Each scene shows the same named points in several views. A view is turned or mirrored, shifted and resized as a whole, has a little noise and may leave points out.
In the rows, 128 means zero.

Scene 1
View 1
q_358: [121 126 110  92 180 113 112 121 111 152 123 125 129 129 106 134 147  94
 110 114 111 123 129 113 111 157 112 152 137 123 146 142 141 102 128 120
 147 142]
q_155: [117 119 111 124 150 114 128 126 125 145  96 142 132 146 110 111 134 129
 105 104 103 135 126 109 104 164  95 154 112 134 161 131 129 130 116 123
 134 162]
q_623: [119 117 115 123 165 136 124 121 125 149 115 144 128 146 114 122 142 141
 124 113 110 118 127 114 117 156 114 145 117 125 152 125 126 123 140 115
 150 168]
q_649: [138 138 119 128 157 142 125 124 137 144 102 128 120 136 131 131 150 131
 133 137 120 122 121 142 110 149 119 140 120 128 140 112 150 131 149 126
 133 146]
q_697: [105 106  98 112 160 106 134 123 103 154 104 154 128 160  95 117 133 121
 111 101 121 130 132  96 116 158 105 167 118 128 168 134 115 129 131 112
 158 171]
q_246: [137 135 120 115 165 144 122 125 130 145 108 126 123 134 125 130 149 124
 133 131 112 120 121 134 109 153 121 137 122 122 139 120 148 124 145 122
 135 148]
q_507: [124 124 111 114 164 126 121 125 121 152 111 136 127 139 113 126 144 121
 121 121 117 127 127 123 112 152 112 148 124 125 149 128 139 119 136 121
 147 153]
q_312: [111 110 131 130 178 167 114 122 138 150 135 148 134 139 119 120 141 161
 119 104  83 103 126 113 115 157 115 125 108 120 157 130 116 115 134 110
 153 187]
q_37: [117 112  99 120 197 140 120 128 124 176 147 157 126 152 108 140 139 148
 117 123 137 120 152 118 136 138 129 148 122 116 151 113 113 109 176 111
 184 174]
q_160: [114 106 104 137 139 100 136 131 124 156  83 163 135 164 108 105 120 149
  95 100 114 156 133 104 106 162  81 165  98 144 172 121 112 142 118 130
 144 176]
q_65: [137 138 150 133 146 170 114 120 156 118  97 116 131 117 141 111 152 140
 131 120  63 108  97 136  87 169 107 112 113 131 140 131 160 121 109 128
 103 151]
q_219: [139 136 123 142 134 151 144 129 137 130  75 139 120 148 133 116 148 149
 149 139 122 121 114 146 108 154 119 140 110 134 144 103 151 156 153 124
 119 156]
q_324: [139 131 111 134 194 153 114 129 147 178 143 150 119 140 131 144 143 162
 123 147 141 133 149 144 130 130 132 135 115 119 136  95 133 113 192 124
 172 157]
q_212: [136 131 138 146 153 143 109 128 160 151 109 136 132 131 137 117 134 164
 106 117  84 145 123 137  91 155  92 122  96 137 146 114 142 122 126 141
 123 161]
q_402: [133 131  99 108 166 101 124 126 115 163 104 137 122 147 109 135 138 106
 115 129 140 147 141 123 115 147 110 164 126 130 146 118 143 121 150 127
 152 140]
q_562: [129 124 112 133 147 117 127 129 129 153  91 147 129 150 116 116 130 142
 109 117 116 147 131 121 104 155  94 152 107 136 158 118 128 134 132 133
 138 161]
q_891: [156 144 119 101 181 103  91 128 144 171 125 106 129 115 127 144 144  99
  91 136 110 171 138 141  94 148  95 140 125 133 131 126 163  90 131 150
 136 108]
q_849: [140 135  93 123 163 118 139 131 117 160  97 148 112 158 116 135 142 123
 138 146 171 139 143 139 128 138 127 165 125 130 142  95 141 143 183 122
 154 141]
View 2
q_649: [134 132 132 110 120 134 134 121 117 135 151 146 150 106 119 125 127 116
 121 142 149 126 144  97 128 150 117 134 122 122 148 105 129 123 117 123
 150 132]
q_402: [147 134 146 109 120 105 146 106 122 145 155 152 146 124 130 130 145 113
 108 125 128 119 151  98 115 158 118 154 120 115 163 117 133 123 115 125
 146 129]
q_324: [133 129 146 100 101 110 150 123 126 139 151 161 124 121 116 122 121 120
 104 135 179 112 150  78 133 180 139 129 113 134 151  88 116 128 122 136
 143 109]
q_219: [127 137 128 122 123 149 132 123 123 137 139 150 163  88 112 121 124 122
 123 146 151 125 134  97 123 145 105 123 129 121 156 109 113 119 103 126
 148 138]
q_849: [138 141 152 115 117 120 158 111 120 158 160 153 155 109 127 122 141 108
 108 126 138 102 147  77 110 160 121 139 128 124 172 102 105 128 104 129
 147 116]
q_160: [145 136 137 130 128 112 134 108 146 135 116 160 157 127 106 126 140 147
  95 115 125 141 144 116 111 168  90 149 117 101 177 144 123 125 103 142
 137 146]
q_65: [130 126 115 114 121 148 109 129 121 116 134 142 155  98 109 127 117 127
 133 151 152 146 135 121 136 136 108 128 119 119 134 114 149 118 122 118
 149 153]
q_507: [137 130 141 110 115 117 132 121 128 132 143 152 146 121 122 131 135 120
 111 128 135 127 149 110 116 149 116 146 116 119 154 113 143 127 122 127
 141 131]
q_246: [133 128 135 109 114 126 133 125 122 130 151 146 147 112 121 130 130 116
 118 138 145 124 145 104 124 143 120 137 118 122 147 105 136 123 120 122
 145 133]
q_312: [130 121 134 107 105 119 118 133 139 113 125 158 133 125 105 128 119 137
 107 136 161 142 147 121 128 157 116 136 104 125 141 110 151 130 133 136
 135 135]
q_697: [138 130 152 120 112 107 138 122 148 134 129 159 155 131 122 130 146 129
  96 113 118 128 149 119  98 149 106 151 114 117 173 123 139 135 117 141
 131 136]
q_623: [131 127 143 111 111 120 131 127 139 127 134 158 146 120 117 129 131 127
 106 128 143 129 147 112 114 152 115 136 113 121 157 110 140 131 123 136
 135 131]
q_212: [142 129 118 115 127 126 121 114 125 123 128 150 137 117  99 125 115 142
 117 145 166 147 144 110 145 168 106 134 114 111 140 125 138 115 114 126
 147 146]
q_358: [143 124 147 101 113 107 135 119 123 129 153 147 142 134 132 138 144 108
 113 125 122 126 156 118 114 144 124 157 113 121 151 113 160 128 134 121
 139 138]
q_155: [141 130 135 118 123 118 127 115 134 127 129 151 153 126 115 130 138 132
 107 125 128 139 145 120 116 152 101 148 115 108 161 132 142 125 116 130
 140 145]
q_562: [144 135 133 120 125 120 136 108 133 135 133 153 152 118 111 126 136 133
 108 128 138 136 145 107 121 161 102 143 121 107 164 129 126 122 108 130
 143 140]
q_37: [130 128 160 105  95  99 148 128 141 135 141 168 127 133 119 125 132 124
  90 119 158 113 153  94 110 170 134 138 107 133 163  94 129 140 129 145
 130 108]
View 3
q_402: [114 121 129 131 149 160 136 121 113 127 144 110 121 121 122 145  94 119
 104 144 111 134 137 142 153 129 139 121 140 134 114 127 139 123 129 122
 142 114]
q_849: [119 119 112 142 158 155 132 124 112 127 146 105 112 116 142 147  78 113
 121 155 108 110 134 163 157 129 143 126 144 123 114 120 126 129 131 124
 136 108]
q_65: [111 129 136 134 125  93 134 151 114 109 123 133 145 132 106  97 146 121
 106 124 122 132 118 141 131 148 129 117 146 128 121 136 133 148 146 130
 142 146]
q_358: [118 120 151 119 136 151 146 137 108 128 139 115 125 137 105 142 106 115
 107 139 111 158 126 128 153 129 141 118 141 137 119 135 138 126 123 126
 144 121]
q_891: [126 143 145 132 127 160 148 112 125 125 142 104 135 118 104 126 103 119
  86 118 117 147 129 148 131 120 118 122 121 151 114 122 154 143 131 114
 153 129]
q_212: [ 97 127 129 136 138 120 129 131 121 112 130 122 130 126 115 110 136 120
  89 121 122 124 140 148 141 144 113 118 160 133  98 117 130 143 150 120
 135 148]
q_507: [117 122 133 130 141 138 137 138 111 122 141 118 119 129 117 134 106 112
 112 143 111 135 131 147 152 132 136 123 147 129 112 125 128 134 132 122
 137 126]
q_324: [123 130 128 138 147 143 142 140 120 126 144 110  97 127 124 135  90  95
 114 146 111 122 144 178 161 117 118 134 154 133  92 101 106 152 137 114
 132 135]
q_623: [102 114 134 126 147 133 134 143 109 121 136 123 118 136 116 135 117 114
 109 146 113 136 135 138 159 138 136 121 161 127 107 127 119 127 134 125
 132 131]
q_562: [ 96 113 124 134 150 142 127 121 114 117 135 119 128 124 127 132 119 125
  94 136 115 123 141 135 150 146 134 115 158 129 104 126 134 123 142 123
 133 125]
q_37: [113 116 139 124 151 154 142 145 111 131 144 110  93 140 118 154  93  96
 113 156 108 137 147 153 176 120 129 127 168 129  92 110 102 131 130 116
 128 128]
q_246: [119 125 132 134 139 128 137 142 111 121 134 119 123 128 116 126 113 115
 115 142 113 130 125 149 146 134 136 122 142 129 117 128 128 139 135 124
 138 128]
q_155: [ 95 110 133 127 146 140 128 126 110 119 135 123 132 132 117 134 124 128
  95 135 114 137 139 120 153 146 137 111 161 130 110 134 137 118 141 128
 137 127]
q_312: [100 117 143 121 134 120 136 154 112 119 128 127 118 143 106 124 132 107
 102 134 115 146 140 138 156 139 124 122 168 133  96 120 113 136 137 122
 132 147]
q_219: [109 116 110 146 150 111 125 139 109 108 131 125 128 117 134 116 117 121
 120 145 114 103 126 157 140 150 142 121 150 117 118 131 126 138 145 128
 133 126]
q_649: [118 124 125 139 143 126 134 138 113 114 136 117 128 123 122 122 107 115
 112 138 117 122 125 156 143 136 134 121 143 127 117 127 130 142 140 126
 141 125]
View 4
q_155: [ 77 129 125 115 135  66 180 134 191 153 142 114 154 152 145 134 157 138
 154 152 130 101 135  96 149 120 119 142  89 143  99 111 110 182  95 149
 158 149]
q_65: [104 122 131 103 154 109 206  92 192  94 190  99 118 113 139 173 130 160
 129 171 125  65 115  94 142 185 141 163 102 153 138  88 115 145  73 137
 170 114]
q_697: [ 78 132 134 113 129  51 158 146 181 168 127 124 185 171 141 108 155 111
 166 150 101 116 137  98 161 103  96 146  85 128  93 123 119 195 106 143
 149 151]
q_891: [144 110  88 160  77 122 164 119 252 185 109 129 123 142 144 163 159 158
 189 155 128 104 115 125 114 151 128 116 113 159 154  93  99 176  73 136
 160  98]
q_219: [ 85 136 179 103 152 123 121 121 179 111 112 118 103 125 159 143 151 157
  85 153 112 110 120  91 171 162 131 141 104 142 111 155 127 143  93 130
 146 124]
q_402: [115 126 128 133 101  92 134 142 209 174  93 136 150 159 144 130 167 125
 166 154 100 124 121 109 141 125 107 130 102 143 123 124 114 184  95 134
 150 119]
q_37: [121 128 143 136 124  84 143 128 198 152 113 123 181 145 139  73 148 126
 186 151  55 129 134 123 153 131  82 159 112 130 124 141 123 185  98 121
 117 119]
q_649: [110 127 145 120 130 117 140 119 195 128 125 124 126 132 146 143 149 142
 134 160  94 104 116 101 153 165 122 149 107 143 138 126 120 158  91 124
 148 108]
q_312: [100 123 123 125 154  84 201  98 194 116 175  96 170 124 140  99 139 154
 176 154  87  90 137 116 146 155 107 172 110 137 121 112 120 171  89 136
 132 135]
q_358: [122 123 114 128 101  75 171 133 201 169 135 132 173 163 129 142 148 108
 188 166  94 104 123 109 139 135 107 140  95 138 138  87 105 194  93 133
 162 108]
q_507: [106 130 135 123 121  87 157 131 196 151 130 121 160 148 142 125 152 125
 161 159  97 108 123 107 147 138 109 146 100 138 121 117 116 181  94 135
 152 122]
q_562: [ 78 130 134 119 133  80 161 130 202 154 123 115 139 145 152 129 164 157
 141 145 130 110 137 103 150 122 118 139  99 146 103 132 119 169  94 144
 144 149]
q_246: [116 124 141 119 124 106 148 120 195 133 136 123 140 137 138 140 142 134
 147 161  90  98 118 104 150 161 116 149 109 139 134 116 117 165  89 128
 147 104]
q_160: [ 54 130 132 115 145  55 168 136 190 167 118 106 156 154 156 114 177 161
 144 135 145 115 149 104 159  94 118 134  88 146  68 142 122 176 102 153
 145 181]
q_324: [140 125 148 147 131 131 124 106 219 140 105 119 144 113 149  73 150 156
 170 145  46 127 129 138 146 157  90 161 137 140 138 159 129 162  94 112
  93 106]
q_849: [110 137 169 126 112 112  85 142 195 163  68 143 134 151 147 115 164 127
 130 151  77 134 118 110 158 132 102 129 106 135 121 161 123 166 105 116
 132 110]
View 5
q_649: [121 105 145 112 121 152 131 130 128 124 139 135 126 140 116 127 131 137
 131 121 129 119 115 120 109 125 127 152 119 131 114 130 106 134 112 126
 140 129]
q_891: [149  93 133 118 128 170 138 150 157 123 128 138 121 135 124 115 121 150
 131 126 124  97 142 112  94 135 113 135 121 110 126 131 118 158 119 129
 136 105]
q_312: [124 114 135 121 125 137 112 136 140 125 126 140 133 122 120 113 161 143
 141 105 128 123 111 145 129 133 150 155 134 116 114 129 117 128 132 121
 141 116]
q_160: [126 142 133 157 131 144 107 140 127 151 156 139 115 123 108 111 132 146
 146 123 148 124 131 129 145 127 141 130 105 110 130 140 100 121 114 130
 155 119]
q_562: [123 125 139 137 127 148 118 139 131 139 147 138 120 128 113 120 130 142
 140 121 139 120 126 125 129 127 134 138 114 119 124 134 102 129 113 128
 148 122]
q_246: [122 108 139 112 118 154 128 131 134 123 136 138 126 141 116 124 134 141
 139 122 128 123 113 120 108 127 131 155 124 125 116 131 111 135 118 125
 137 124]
q_358: [136 109 124 118 110 164 124 140 152 127 135 145 116 145 105 105 137 147
 154 129 130 127 118 115 106 130 134 148 123 109 129 140 120 141 130 128
 134 111]
q_849: [131 101 166 123 111 160 127 124 120 130 159 147 128 146 108 120 112 143
 133 142 142 128 110 114 101 104 123 142 111 127 130 143  95 117  96 121
 136 122]
q_37: [146  93 163 127 110 147 110 130 135 123 148 156 139 133 116  99 141 154
 146 129 139 130  98 142 112 107 154 152 131 113 130 145 110 110 115 112
 130 104]
q_402: [137 108 143 128 115 163 124 137 139 132 148 146 119 142 110 112 120 149
 143 136 137 122 123 114 106 119 127 139 114 115 132 139 106 132 112 126
 137 113]
q_219: [104 119 147 118 125 142 127 122 116 132 144 131 128 136 113 138 130 131
 129 117 135 127 111 120 120 125 127 155 114 140 109 127  97 125 105 126
 145 141]
q_697: [127 128 131 141 110 152 108 136 135 142 151 145 113 140 100 101 136 149
 162 130 144 137 114 124 129 120 144 143 118 109 133 147 108 119 121 128
 143 116]
q_155: [120 130 126 136 124 150 116 142 139 140 142 137 115 131 107 113 139 143
 148 119 138 124 126 123 131 131 137 141 115 113 124 134 109 132 123 131
 148 120]
q_623: [125 116 139 125 116 146 115 132 133 131 141 142 126 134 111 110 143 143
 148 119 134 128 108 132 123 123 143 149 125 120 123 135 109 124 120 124
 141 121]
q_65: [103 120 120 105 133 143 131 135 136 122 115 123 123 131 123 138 152 130
 133  99 119 113 123 124 121 149 131 161 128 133  99 114 118 146 132 131
 146 138]
q_324: [146  80 173 117 121 145 122 125 129 119 144 150 147 128 127 116 133 151
 124 124 134 112 104 142 103 108 141 150 130 124 121 136 105 118 104 109
 131 109]
q_507: [128 113 136 124 116 154 121 135 138 132 139 141 124 138 111 113 135 145
 146 123 134 126 116 122 114 125 136 147 122 118 124 137 110 131 122 127
 140 119]
q_212: [125 117 139 127 141 140 124 138 133 131 131 129 132 115 129 128 144 138
 124 103 125 104 130 138 131 138 134 145 120 122 109 123 109 138 120 128
 150 124]
View 6
q_849: [131 117  86 150 106 119  55 135 133 113 144 134 144 144 143 107 136 132
 127 111  89 126 162 139 157 122 169 118 125 143 128  83 135  69 160 121
 158  72]
q_155: [103  88 129 120 131 133  98 128 121 144 142 142 143 156 168 127  97 107
 116 109 118 125 131 152 145 120 148 134 179 146 160 133 137 125 152  93
 140 106]
q_324: [108  99 106 142  91 112  78 158 164 129 136 140 146 125 110 124 137 112
 123 125  89 161 168 132 155 127 132 147 119  95  86  81 149 101 150 128
 145  77]
q_358: [108  90 117 157 145 145  87 124 147 129 108 138 131 150 152 130  93 135
 118 105  99 138 135 126 123  91 159 122 173 114 154 123 159 127 155 113
 117  99]
q_402: [116  94 105 147 133 135  77 135 144 126 128 132 137 154 162 123 101 131
 121 106  98 128 139 138 137 111 162 137 170 129 148 120 147  97 149 110
 139  90]
q_562: [110  93 122 121 118 125  90 134 120 139 148 136 149 149 164 124 116 110
 113 113 114 128 139 152 152 131 148 140 165 153 143 125 127 106 149  96
 153 107]
q_65: [ 79  91 159 126 115 130 123  87  94 153 112 150 156 114 145 139 130  96
 116 120 134 162 136 122 136  97 117 110 140 163 134 134 125 171 170 111
 107 153]
q_212: [ 87  81 139 117 103 115 113 128 114 153 137 137 154 123 150 132 128  97
 112 125 128 158 142 143 146 135 112 149 159 149 115 133 115 139 152 103
 132 136]
q_37: [109  94 117 133 111 128  75 169 170 135 145 150 139 151 117 121 104 106
 123 119  89 139 158 145 158 119 152 145 137  75 117  78 175 107 150 116
 144  56]
q_219: [107 115 130 126  99 121  83 107  90 136 143 152 159 128 145 119 146  97
 120 117 121 136 153 140 165 118 142 105 115 176 132 101 121 120 171 110
 154 113]
q_623: [103  96 132 125 122 133  93 135 132 140 141 153 146 150 141 126 107 101
 116 116 110 134 146 146 153 110 149 125 146 122 141 108 150 131 159 105
 136  90]
q_160: [110  84 126 103 123 130  90 150 116 149 168 137 149 170 179 125  95  97
 112 111 120 110 129 172 161 146 156 158 187 151 161 132 125 103 147  80
 166  95]
q_697: [113  95 124 121 140 145  79 148 129 141 149 143 136 173 163 120  82 110
 118 108 105 108 135 160 149 115 170 130 173 123 169 116 158 110 148  90
 149  77]
q_891: [106  81  91 179 130 125  94 119 159 116  89 104 134 121 159 136 118 157
 117 111  92 167 137 110 108 111 130 150 181 137 116 144 124 105 144 124
 116 133]
q_246: [109 102 112 147 117 128  78 123 132 127 126 139 140 135 137 123 124 124
 122 115 102 142 153 127 145 105 152 115 135 131 132 102 144 117 162 119
 133  95]
q_649: [105 105 118 141 110 121  87 112 120 130 124 140 146 126 138 122 135 118
 120 116 109 150 150 127 148 109 142 112 129 152 125 107 129 121 166 118
 133 112]

Which points are out of place in each view (at most two, in the order of its rows)? Write none if all are in place.
view 1 | q_312
view 2 | q_65
view 3 | q_507
view 4 | q_219, q_37
view 5 | none
view 6 | q_402, q_246

Scene 2
View 1
q_959: [133 132 112 122 123 140 163 137 138 142 167 122 156 142 129 132 126 172
 117 146 106 123 139 156 131 113 158 128 122 149 116 141 126 128 100 136
 142 124]
q_116: [ 75 138 123  84 170 133 128 149 102 126 134 139 129 118 160 104 116 187
  89 115 113 120 147 113 138 117 135 111  89 136 114 169 148 165 132 137
 111 142]
q_68: [116 135 119 123 143 146 153 141 142 119 157 148 148 148 128 124 142 167
 114 137 107 106 145 152 129 124 158 137 126 156 142 155 134 134 138 156
 120 103]
q_720: [132 123 116 113  96 109 155 143 131 136 170  96 162 134 141 116 136 140
 139 167 113 123 121 154 116 103 133 130 123 164 111 138 139 132 120 141
 135 137]
q_662: [135 129 141 127 141 129 150 149 117 144 172 137 153 148 152 124 119 157
  97  93 110 119 161 146 133 106 149 135 117 138 137 149 123 159  90 153
 136 120]
q_602: [112 130 123 104 135 126 145 148 122 128 157 126 146 133 148 110 130 156
 119 140 109 118 138 142 123 113 136 128 113 154 124 152 141 149 133 148
 120 130]
q_993: [115 135 123 115 143 144 158 155 119 122 164 148 152 133 148 114 100 149
 105 136 112 130 150 141 127 116 146 140 119 161 116 152 154 163 129 153
 124 138]
q_425: [128 127 138 119 130 118 143 152 117 127 171 132 153 143 152 111 130 136
 117 116 112 112 148 141 120 108 134 137 119 149 141 153 135 158 123 160
 121 122]
q_652: [124 119 126 104 102  94 138 139 128 135 161  89 155 137 145 109 164 142
 145 150 113 106 118 146 113 103 117 118 112 150 127 146 127 131 128 140
 124 129]
q_826: [137 125 140 120 130 117 151 157 113 133 182 136 157 141 159 112 112 132
 110 114 113 127 154 146 121 103 137 142 120 153 128 143 138 164 108 158
 129 133]
q_514: [ 99 125 125  84 125  92 122 138 113 137 142  91 142 125 153 101 159 166
 131 135 113 104 120 129 125 103 113 103  97 137 121 157 127 140 126 129
 120 136]
q_950: [129 123 108 112 106 119 156 137 137 143 165  98 159 137 134 122 140 160
 134 163 111 120 122 156 125 107 140 124 122 156 109 138 128 123 107 132
 141 133]
q_267: [152 125 125 134 114 133 170 139 139 150 184 120 167 149 136 131 116 152
 119 132 109 126 146 164 130 103 160 136 128 151 123 132 119 138  82 142
 147 123]
q_60: [121 127 129 116 128 122 143 141 140 113 161 136 152 151 132 116 165 147
 133 134 111  92 136 150 113 119 139 134 126 154 153 160 132 130 151 165
 109  98]
q_171: [128 123 100 117  99 127 161 130 156 139 160  96 163 145 121 130 165 168
 146 176 108 107 114 165 123 114 151 121 127 154 120 139 119 101 116 132
 136 112]
View 2
q_425: [108 127 120 145 128 112 134 138 126 142 152 131 134 107 153 140 141  93
 145 141 102 115 113 142 138 143 148 101 127 111 141 128 149 158 118 161
 146 124]
q_60: [102 141 100 114 126 101 119 119 126 145 163 142 136  95 152 109 153  62
 144 145 135 111 114 147 148 147 154 102 122 112 135 114 142 174 121 145
 118 113]
q_171: [127 148  92 114 132 120  93 104 114 133 180 156 139 106 139  64 139 108
 106 146 124 119 119 137 146 147 154 147  97 115 132  92 165 174  95 129
  94 165]
q_826: [114 118 122 165 121 124 141 146 125 140 138 131 131 120 153 146 132 110
 137 147  88 118 104 135 135 148 153 105 123 111 141 131 152 154 117 173
 153 139]
q_662: [114 129 141 147 132 137 133 147 126 142 129  97 148 115 139 164 149 122
 166 141  81 104 111 115 137 129 172 124 125 108 116 132 149 154 136 165
 140 110]
q_514: [101 139 101 144 137 101  78 119 121 139 190 142 137  69 133 132 133 117
 123 114 109 134 156 156 130 127 109 125 128 108 137 124 169 126 119 122
 149 131]
q_652: [115 140 100 140 139 101  96 121 121 137 191 158 134  92 153 100 141  99
 118 132 112 125 133 162 130 134 133 117 123 107 153 109 164 143  96 134
 138 151]
q_68: [ 99 131 108 115 119 124 126 121 123 145 142 129 138 103 138 119 144  86
 137 148 129 110 102 123 156 157 158 119 106 119 118 121 144 181 133 154
 108 114]
q_959: [121 130 113 133 127 140 116 125 117 139 146 135 138 116 135 104 132 127
 120 147 103 118 106 119 146 151 158 145  98 118 118 112 164 165 113 148
 109 154]
View 3
q_116: [155 158 111 138 105 145 107 122  83 115 132 144 112 122 141 136 145 144
 168 143 149 144 147 100 158 121 132 114 127 145  86 145 121 133 106 106
  93 110]
q_425: [122 120 118 146 117 130 138 137 129 164 131 138 127 120 144 138 113 132
 162 125 148 132 147 117 125 118 130 124 120 119 123 170 132 120 114 130
 137 109]
q_959: [136 112 124 122 111 135 134 130 139 154 103 143 155 123 148 134 141 151
 141 101 136 114 143 136 128 144 143 127 134 116 127 143  98 115 106 144
 137 115]
q_602: [135 129 119 138 124 130 130 133 126 153 131 138 125 129 150 135 122 134
 155 121 145 130 147 122 121 126 127 114 121 128 116 147 113 117 121 132
 135 105]
q_993: [140 134 131 141 117 119 119 125 127 158 135 138 148 131 155 136 139 127
 161 136 139 138 139 119 134 120 139 114 147 134 111 164 125 119 101 133
 116 114]
q_720: [136 122 124 132 136 127 131 136 144 164 123 133 132 141 156 131 122 128
 140 107 139 118 147 137 102 135 123 114 115 128 128 127  84 105 133 147
 152  98]
q_171: [137 105 112 115 126 134 145 141 146 137 106 132 141 122 155 135 133 150
 127  81 124  83 161 152 111 150 131 115 113 116 142 123  80 103 126 141
 158  96]
q_514: [147 143 101 136 122 152 130 135  99 130 129 143  87 132 134 132 119 144
 153 116 150 122 153 115 125 134 112 116  87 133 112 120  91 119 143 118
 137  95]
q_267: [130 105 130 128 108 132 140 133 152 184 100 146 159 126 145 131 130 148
 142 101 141 132 131 136 113 138 144 142 135 106 131 152  98 113 110 155
 143 120]
q_662: [128 116 121 139  96 138 139 132 125 173 110 153 141 113 134 136 124 148
 164 121 154 146 134 112 136 124 144 148 130 104 118 173 126 131 101 134
 128 128]
q_826: [126 122 128 148 117 126 130 132 133 181 130 142 137 130 144 133 116 128
 163 131 150 152 132 115 121 116 131 133 131 119 118 167 126 120 113 141
 134 116]
q_60: [113 112 107 134 125 126 153 147 128 135 132 126 123 103 151 147 117 134
 155 108 137  90 172 125 124 126 132 107 109 117 132 173 137 112 118 117
 147  97]
q_950: [140 120 120 123 126 136 135 135 136 155 113 135 137 136 151 131 130 141
 136  98 137 111 147 140 112 145 128 119 118 124 128 123  81 109 128 145
 148 102]
q_652: [131 125 109 139 132 139 140 139 128 152 133 135 105 133 146 130 110 131
 145 105 144 113 156 130 103 133 114 113  94 125 128 127  93 109 142 132
 157  91]
View 4
q_116: [161 151 104 171 140 132 170 130 133  88 159 127 102 135 126 110 125  70
 124 174 118 159 174 153 109 167 120 112 122 107 138  65 121 113 122 139
 106 115]
q_68: [126 157 132 143 165 142 129 152 138 103 130 158  74 167 114 174 113 141
 105 113 127 136 181 125 138 188 123 115 129 129 106 124  83 123 149 138
 123 119]
q_267: [123 110 156 104 157 114 111 123 153 159 114 130 101 162 111 147 121 166
 107  87 130 132 197 131 106 147 138 119 124 168 148 152  84 149 155 136
 119 141]
q_720: [120 110 130 132 146 128 116 147 139 157  98 125 124 111  98 125 112 145
 144 114 124 117 209 135 141 143 126 102 122 161  99 160  81 117 157 140
 135 162]
q_602: [140 137 117 148 147 135 136 142 130 116 129 130 103 132 108 133 120 118
 124 130 125 134 189 144 136 163 126 109 118 129 111 115  95 116 147 137
 125 130]
q_514: [116 145 111 173 139 144 156 128 147 142 111 111 126  71 106 104 116 103
 146 166 147 138 184 143 120 168 118  92 136 132  94 113  88  97 133 131
 103 154]
q_993: [159 125 123 134 149 124 123 147 122 102 136 128  99 162 119 136 131 120
 108 116 105 136 192 155 141 152 135 118 103 128 141 104 108 132 147 140
 135 117]
q_950: [123 124 137 135 154 121 127 141 150 142 119 141 118 131 111 131 109 138
 148 128 119 133 205 130 122 147 112 110 130 157 118 156  88 125 149 151
 124 161]
q_652: [112 135 120 151 145 147 134 138 140 159  91 115 124  82  95 125 116 138
 135 130 148 120 195 138 143 166 122  91 132 146  75 146  70 104 151 119
 119 157]
q_662: [137 126 143 117 152 129 132 111 140 134 123 113  86 157 119 145 141 138
  81 101 144 145 178 144 101 166 152 112 123 136 158  97  91 146 142 118
  98 105]
q_826: [151 114 130 120 141 130 116 130 123 138 111  99 102 141 108 131 140 133
  88  94 128 134 192 156 135 150 156 105 107 138 137 105  95 136 151 119
 120 110]
q_425: [140 135 127 135 144 141 123 135 125 132 111 114  96 134 106 142 134 134
  92 104 135 131 181 148 139 170 151 102 114 131 113 104  84 125 152 112
 119 115]

Which points are out of place in each view (at most two, in the order of its rows)? Write none if all are in place.
view 1 | none
view 2 | q_662
view 3 | q_602
view 4 | q_950
